Each scene shows the same named points in several views. A view is turned or mirrored, and shifted as a whole, has a little noise and may leave points out.

Scene 1
View 1
Q850: [-14  10   4   4  10   0   1  -6 -11 -13   2  -2   5  -7   1  11  -4 -13
  -4  -2  11   0  -9  -2  -1   6   1  -4 -10 -20   3   7  11  -4  11   7]
Q716: [-19  30   0  28   0  -2   0  -5   0   9  -2  34  -9 -24  -4   9  14 -20
 -13 -14  -9   1   3  -4  -2   8   5   2  14  -7   6  16  26  11  14  27]
Q84: [ -9   7  11   5   9  -8  16   2   2 -18   0 -19  -3  -3  -2   8 -13  13
  14 -10  10  -6  -5 -11  17  13  13 -10 -18 -21  -7   7   3  12  17   0]
Q291: [-16  12   3   5  11  -3   9   1  -1  -9   2   2  -1 -12  -1   9   5  -2
   4  -2   7  -4   9  -7   9  13   5  -3 -10 -15  -3  11  12   9  13  25]
Q32: [ -9  15   2  11  14   5  10 -10   5 -14   8  -1   8  -1 -12  18 -10  -9
   7 -12  -1  -5  11  -2   8   7  13  -5 -16 -12  -5  -4 -17  24  10  -9]
Q890: [-14  10   6   9   1  -5   4  -3  -2 -11   1   0   1 -10  -1   4  -9  -6
  -1 -12   7  -2  -5  -3   5   9  11  -7  -9 -21  -1  13   9   3  14   5]
Q948: [-12  11   2  10   7   4  11  -9   9 -16   7   3  11  -4 -11  10 -14  -9
   4 -11   2  -4  16  -2   8  10  18  -5 -16 -14  -8   3 -18  23  10  -5]
Q219: [-14  14   0   4  16  -1   6  -2  -2  -7   3   5   0  -9  -2  13   1  -5
   2  -3   5  -5   8  -4   7  13   5  -3  -9 -13  -2   7   5  13  11  21]
Q434: [-16  28   0  22  11   2   8  -5   4   4   1  27  -5 -17  -8  16  11 -15
  -5  -9  -8  -2  13  -6   3  11   6   2   6  -4   1   8  10  21  12  25]
Q9: [-15   7   1   1   3  -5   3  -2   0 -14   7  -7   3  -8   0   7 -11   0
   5 -10   9  -5   5   1  10  10  12 -10 -18 -19  -3   9   0   8  12   7]
Q609: [-13   5   8   2   4  -6  16   2   2 -19   5 -16   2  -9  -2   1   2   9
  13  -4  13  -5  10 -10  16  13   9  -7 -22 -22  -8  11  10   7  15  15]
Q305: [-13   5   8   3  14   1  15  -2  -1 -19   2  -6   8  -4  -4   6  -4  -2
   5   1  11  -3   7 -10   9  14   9  -2 -16 -21  -7   9  -1   8  11  11]
Q290: [-13   3  -1 -11  17  -8   1   3  -7 -15   7 -19   0  -1   4  15 -17   8
  11  -6  16  -8  -3   1  12  12   6 -14 -24 -19  -2   5   0   5  13   8]
Q224: [ -5   7  11  -2  19   1  18  -6  -1 -25   8 -29   8   5  -6  17  -4   6
  20  -2  13  -6   3  -8  13   7   3  -7 -30 -22  -7  -8  -6  13  13  -6]
Q135: [-14  12   0   5  11  -5   8   1   3  -9   4  -2  -3  -8  -3  13  -5   3
   9  -9   4  -7  10  -4  13  14  11  -8 -13 -13  -4   8   3  17  14  16]
Q523: [-15  35  -2  30  12  -7  -1  -1   1  15  -6  32 -20 -15  -4  24  -3 -11
  -6 -26 -15  -4  -8  -3   4   9   9  -4  18   0   8   8  16  25  17  13]
Q403: [-16  17   0  14  15   1   6  -3   0  -3  -4  25   0 -11  -5  13  -7 -14
  -8  -7  -3  -3   7  -6   4  15  13  -1   4  -9  -2  13   0  16  10  18]
Q157: [-12  17   2   4  17  -7   9   3  -4  -6   2  -6  -9  -8   0  18   6   6
  11  -6   6  -6   1  -7  12  11  -1  -6 -11 -14   0   4  18  11  16  22]
Q651: [-16  21  -2  15  10   1   0  -7  -3  -1   2  18   0 -12  -4  16  -2 -18
  -7 -11  -2  -1   1   0   0   7   6  -2   0 -10   3   7   6  13  11  12]
Q241: [-12   1   5  -7  20 -13   6   9 -10 -14  -5 -15  -7  -1   8  12 -20  15
   9  -5  16  -8 -15  -7  16  18   8 -13 -15 -20  -2  12   7   2  16  14]
Q361: [-12  14   3   8  23  -7   8   4  -3  -5  -6   5 -10  -2   0  20 -16   6
   5 -11   2  -8  -7  -8  14  17  12  -8  -3 -10  -2   7   0  19  15  11]
Q705: [-13  10  -2   2  23   1   6  -4   0 -11   2   7   5  -1  -5  20 -16  -6
   2  -5   4  -6   8  -2   8  14  12  -6 -11 -11  -4   3 -16  21   9   6]
Q270: [-11  16   9  20   1  -1  15  -7   8 -13   4   0   2  -9 -11   6  -3  -5
   6 -15  -1  -2   9  -7  10   8  15  -4 -10 -16  -6   6  -1  19  15  -3]
Q690: [-10   2   8  -2  14  -5  13   1  -2 -22   2 -19   3   2  -1   9 -17   9
  12  -7  13  -6  -2  -7  16  15  12 -11 -22 -22  -8   4  -6  10  14  -1]
Q133: [ -7  20   2   4  36   8  10  -8  -8 -10   3  -2   3   3  -5  31   3 -11
   7   3   3  -5   0  -7   3   8  -5   0 -10 -10   0  -9  -4  18   8   8]
View 2
Q270: [-24 -11   2   5   2  -3  -7  17  16 -13   0  -4  -8  -5   3   4   7   1
 -10   3   6  11   3   9   3   2 -14  16   1   3 -12   3   9  14   0  -3]
Q403: [-24 -15   5   4 -11  -3 -11   0  20 -10   4  -8 -10  -1 -13  -6  -8  -2
  -2  -9  -1  -7   0   0 -10   5 -12  10  15  -3 -15   5   3  -2  -2   4]
Q716: [-29   2   4   4  -3 -11 -11   4  40  -3  31  -5 -17   6 -26 -12 -14   9
   3 -12  -2 -13  15   1 -16   7  -3  21  16   5  -8   2   4 -11  -5   0]
Q609: [-20   0 -13  -4   8   2  -6  16   5 -14 -16   5  -3  -5  13   2  11   3
 -19 -13   2   5  15   7   6  10  -3  -3  -7   4  -9   5  -2   8   3  -8]
Q523: [-17  -1  13  -6  -4  -2 -13   6  35   6  29  -4  -9   9 -20  -3 -16   4
   5  -4   2 -13  -4 -11 -20   0 -19  30  17  11 -12  -6  19 -10   2   3]
Q84: [-14  -8  -4  -9   9  11  -6  15   1 -12 -14   5   5  -2  17   8   4   2
 -21  -5   5   6   7   7   5   2 -14   3  -9   9 -17   0   6  15   7  -3]
Q651: [-15 -10   7   4  -5  -6  -9   5  19  -9  12  -5 -14   5 -10  -8  -9   6
  -1  -8   3  -8   0   8  -9  -2  -5  11  13   2 -11   0   8  -2  -4   5]
Q434: [-26  -4   3   4  -8 -11 -13   5  32  -6  12  -5 -16   1 -18  -9  -1   1
   3 -11   1  -7   2  -1 -13   9  -7  22  16   0  -2   4   9  -8  -4   4]
Q705: [ -7 -21   5   1  -8   3  -9   4   1 -14 -16  -5  -6  -1   6  -2   1  -5
  -7  -6   6  -2 -15   3  -4  -2 -15   4  10  -3 -14   1  11   5   1   8]
Q224: [ -4 -13  -4  -5   8   4  -8  16  -6 -21 -28   8   0  -4  28   4  17   2
 -19  -8  11   9  -2  17   9  -1  -6   3  -9   5  -2   5  13  19   0   8]
Q219: [-15  -6  -4   0  -2  -2 -10   6  12 -11  -7   0  -9   0   0  -6   1   2
  -7 -15   2  -6   3   4  -6   6  -3   4   8   1  -8   5   4  -2  -1   3]
Q133: [ -2 -16   5  -5  -4  -4 -15   1   7 -17 -16   6  -5   2   9  -6   5   2
  -4 -16   8  -9 -10  11  -6  -1  -5  16   7   3   6   5  20   3  -4  23]
Q361: [-11 -10   4 -11  -2  11 -12   5   8  -5  -8   0   3   2   3   3  -6  -2
  -9  -8   2  -7  -4  -6  -9   2 -21   9   5   6 -18  -2  10   2   6   4]
Q690: [-10 -13  -4  -5   5  11  -6  13  -7 -15 -23   4   3  -3  20   6   6   1
 -20  -6   5   5   1   9   6   0 -11  -5  -6   4 -18   2   4  16   5   0]
Q291: [-18  -2  -8  -1   1  -2  -9   8  13 -10  -5   2  -8  -2   0  -6   3   3
  -9 -17   0  -5  11   4  -4  10  -1   2   4   2  -8   5   0  -2   0  -2]
Q890: [-17  -8   0   1   4   3  -4  11   9 -12   6   0  -6   3   2  -1  -8   8
 -13  -5   2  -1  12  12   0  -3  -5  -1   1   5 -21   0   0   8   1  -3]
Q9: [-11  -8  -4   1   3   3  -3  15   1 -12  -7  -2  -9  -1   8  -1   1   4
 -14  -6   5   3   2  10   1  -1  -4  -7   1   2 -19   0   1   7   1  -7]
Q305: [-19 -14  -6   2   0   2  -8   7   4 -19 -17   1  -3  -5  10  -1   5   0
 -15 -13   2   2   9  13   3   6  -5  -1   0   0 -11   8   0  10  -1   4]
Q850: [ -7 -10   2   1   4   1  -7   4   5 -17   4   4  -6   6   5  -7 -10  12
 -11 -14   4  -9  12  20  -2  -6   5  -3   3   5 -12   3   1   7  -3   8]
View 3
Q948: [  0  25  -9  -7 -33  -8  -5 -11 -11   8 -11 -19 -10  -1  -2 -11  -7  -4
   5  -1   7  -5   3   8  13 -10 -11  13  -2 -11  13   9  -1 -21  -3  -2]
Q219: [ 13  15  -2  -7 -16 -16  -4  -8  -4   8  -7 -15  -2   7  -1   3  15   4
   6   8  -4 -13   4   9  12  -4 -10   2  -8  -6   4   4 -12  -6   3   7]
Q850: [  8  17  10   0  -3 -28  -2  -2  -8  15  -1 -17   1   3  -1  16  -2   8
  -3   2  -3 -11  -3  11  15   0 -11   3  -9  -1  17   8 -16  -5  -1   2]
Q305: [  5  13   0  -3 -20 -23  -6  -8 -10  16  -5 -20   1   4  -7   5   8   0
   0   0  -6  -6   1   9   7  -1 -14  -1  -1 -12   2   8  -4 -21  -4   1]
Q403: [ 11  12  -4  -2 -19  -6  -5 -13   0   3  -6   1  -5   9  -4 -12   8  12
   8  11  10 -18   3   6  15  -3  -8   5 -16  -4  10   8 -19  -3   2   8]
Q224: [  2  26   0 -12 -21 -26  -7  -3 -13  23 -12 -39 -10   4  -2  18  -2 -11
   0  -6 -11  -9   6  13   1  -2 -11   0  11 -13   0   4  13 -25  -6 -10]
Q157: [ 15  18   4 -14  -6 -22  -2  -5   3  13 -12 -22  -3  11   2  15  17  -1
   6  11  -9 -14   8   6   7  -6  -3  -5  -1  -1  -4   5 -10  -3   1   6]
Q135: [  8  19  -4 -12 -20 -16  -2  -7  -1   9 -11 -19  -3   3  -3   3  13  -4
   8  10  -2  -7   9   4   7 -10  -8   1  -3  -3   1   8  -9 -13   2   6]
Q241: [  1   9   3  -6  -9 -35   3   2  -1  20  -4 -21  -2   2 -14  26   9 -10
   8  13  -4 -12  13   4  -8  -2 -18 -14  -6   7   1  13  -7 -21   7   0]
Q32: [  2  30  -7 -11 -30  -8  -6  -9  -9  10 -13 -23 -16   3   1  -5 -10  -5
   6  -2   5 -13   6  10  12  -8  -7  12  -1  -9  13   6   3 -14  -3  -6]
Q361: [  5  14  -4 -11 -16 -15  -1  -5   7  12  -9  -9 -14  10  -8   6   6  -4
  14  17   8 -25  17   4  -3  -5  -8  -6 -11   5   2  10  -9 -10   6   1]
Q609: [  7  14   1  -8 -15 -28  -2  -8  -7  15 -11 -28   7   1  -5  11  16  -6
  -1   4 -10   4   2   3   6  -8  -8  -4   8  -6  -7  10  -6 -24  -6   6]
Q270: [  3  23  -3  -9 -19 -12  -5 -14  -3  10 -14 -18  -5   5  -1  -8  -5  -1
   1   2   9  -5   2   2  14 -13   3   6   6  -5   4  12  -8 -17 -12   2]
Q290: [  2  21   0 -10 -17 -32   2   3  -9  17  -6 -29  -3  -5  -7  25   5 -13
   8   7  -9  -6  10  10  -1  -3 -21  -2  -3   0   9   7  -1 -20  10  -2]
Q84: [ -2  17   0 -10 -14 -28  -1  -5  -3  20 -11 -26  -4   3 -10  13  -1 -11
   3   5   0  -5   8   1  -2  -9  -5  -7   7   1  -3  14  -1 -27  -7  -2]
Q705: [  4  20  -7  -6 -28 -11  -6  -6  -7  10  -7 -14 -13   4  -4  -1   1  -3
  11   5   3 -18   9  11   6  -2 -17   6 -11  -7  13   5  -2 -14   6  -3]
Q133: [ 13  23   1 -10 -17 -14 -12  -6  -5  16  -8 -21 -18  16   5  10   3   7
   7   0  -7 -31   7  19   8   4 -10   4  -7 -13   7  -3   3   2   2  -7]
Q291: [ 13  13   0  -6 -14 -21  -3  -8  -4   9  -7 -16   5   5  -2   5  19   3
   3   8  -7  -4   1   6  12  -5 -10   1  -4  -6   0   6 -14 -10   1  10]
Q890: [  3  18   4  -3  -9 -24   1  -6  -4  11  -5 -14   3   0  -5   7  -2   2
   1   6   4  -4   0   3  13  -8  -6   2  -5   4  11  14 -18 -13  -4   5]
Q690: [ -3  18  -2  -8 -20 -28  -1  -3 -10  20  -8 -27  -5  -1 -11  14  -2 -12
   4   2  -2  -6   8   6  -3  -5 -15  -5   3  -3   3  11   3 -29  -1  -6]
Q651: [ 13  21   1  -6 -11 -10  -3  -9   0   5  -7  -6  -5   8   3  -3   1  11
   5   8   7 -17   2   8  21  -6  -3  10 -14   1  16   7 -21   5   2   7]
View 4
Q705: [ -5  11 -10   2  -7   1   3  -4  -3 -16   5  -3  -6   1  -4  -3   4  -5
  16  -2 -11  11   7  -3  -5  -3   7   9 -12   4   4  12  20 -15   1   4]
Q850: [  8   5 -12  -3   8 -10  -3   8  -3 -13   9   1  12  -2   6   2  11  10
   6 -10  -8   7   9   0  18 -16  -6   6  -3  -4  -5   8  11 -16   9   3]
Q609: [ 18   5 -16  15   8   1  -6  -6   8 -11  -6  -2  13 -17  10 -19   8   2
   6  -4   1  12   3  -7   7  -3  -4   6 -11  14 -10  14   3  -3   0  10]
Q9: [  7   8 -17   7   4   3  -4   0   7 -13   2   2   7  -6  -2  -8  10   6
   8  -7  -6  12   0  -4   9  -5   4   8 -13   3  -3  14   4 -10   2   2]
Q224: [ 14  -2 -15  16  11  -1   2  -1  -7 -11  -6   6  10 -11  12 -17  13   3
  25  -1  -1  14  -1 -18  -8  -4   0  -2 -17   9 -12  31  28  -9   5   9]
Q716: [ -2  16   5  -5  -5 -15  -8   1  14  -4  -2 -24   8  11  -2  20  -9  -2
 -12  -4  -9   3  27  18  30 -20 -25  24   4  -5  16  -5  -6 -19 -15   4]
Q651: [ -4  11  -2  -3  -3  -9  -1   3   5  -9   4 -12   3   9  -4  12  -1   1
   4  -5 -11   7  16   7  15 -14  -9  16  -4  -6  10   8  10 -19  -5   1]
Q84: [ 12   0 -16  12   8   0  -9  -3   1 -21 -12  -1   2  -9   6 -13   7   8
  13  -4  -4  15  -4 -13   4  -5  -4  -8 -16  14  -2  18   7  -3   3   7]
Q434: [ -4  16   4   1  -8 -10  -1  -4   9  -4  -3 -22   4   7  -1  11  -8  -9
   0   1  -8   5  25  11  13 -13 -17  23  -1   0  14   3   7 -18 -16   7]
Q690: [ 10   1 -19  10   7   3  -5  -3  -3 -21  -4   5   1 -10   4 -16  11   6
  17  -4  -6  15  -5 -13  -1  -3   6  -5 -16  12  -6  18  13  -6   8   6]
Q135: [  4  11 -12  10   1  -2  -3  -5   7 -13  -3  -8   2  -4   1  -9   3  -1
   8  -4  -6   8   5   0   2  -2  -3   8 -14   6   1  13   7  -7  -5   7]
Q403: [ -6  14  -2  -3 -11  -3  -3  -3   4 -16   4 -13  -4   3  -4   7  -5  -7
   2  -3 -10  10  19   6  10 -11  -4  17  -1   5  12  -2   8 -19  -6   5]
Q157: [  9  10 -12  10   7 -15  -2  -3   5 -11  -5 -16   6  -3  11  -8   5   2
   8  -6  -7  -3   8   5   6  -6 -17   2 -12   1  -5  11  10  -3  -3  13]
Q290: [  8   9 -24   8   8  -3  -1   0   1 -19   5   3   3  -7   5 -16  16   9
  16 -11 -10   3  -7  -4  -1   1   5  -3 -19   0 -11  16  13  -3  10   6]
Q523: [-12  14   4  -2  -8 -19  -6  -1  10 -13 -12 -30 -11  23 -10  23 -13   3
  -2  -4 -17   1  16  15  17 -14 -26   7  -9  -7  27   4   1 -13 -17   2]
Q305: [ 10   4 -13   6   2   1  -3  -3  -1 -14   2   0   8 -13   8 -11   8  -2
  10  -3  -2  14   9  -8   4  -8   1   9  -6  13  -6   9  14 -12   4   8]
Q32: [ -2   5  -6   9  -2   3   3  -2  -2  -8  -3   2   1   3  -6   1   2  -2
  20   2  -6  20   5 -12  -5  -7   5  13 -15   4   7  28  24 -20  -6  -1]
Q291: [  9  13 -10   7   2  -6  -3  -4   8 -10   2 -11   9  -8   8  -8   5  -2
   3  -5  -4   5  13   5  10  -7  -8  13  -6   5  -3   5   5  -8  -3  11]
Q219: [  3  14  -9   4  -1  -6   0  -3   5 -10   3 -11   5  -3   5  -5   4  -4
   6  -5  -6   4  13   4   6  -6  -6  13  -7   3  -1   6  11 -11  -3   9]
Q241: [  9   6 -23   4   7  -7  -7  -2  -1 -30   1  -4  -3  -9   9 -17  12  11
  10 -13 -11   0  -6  -2   4  -1  -2 -15 -15   8  -9   3   5   3  14  11]
Q948: [ -2   6  -7   8  -5  10   0  -3   2 -10  -2   5   2  -2  -9  -2   2  -4
  15   2  -5  25   6 -12  -1  -7  10  17 -12   9   8  23  17 -20  -6  -1]

In a view up to two points have been moved. Name them for each view, in the order of its rows, or write none.
view 1 | none
view 2 | Q705
view 3 | Q361, Q291
view 4 | none
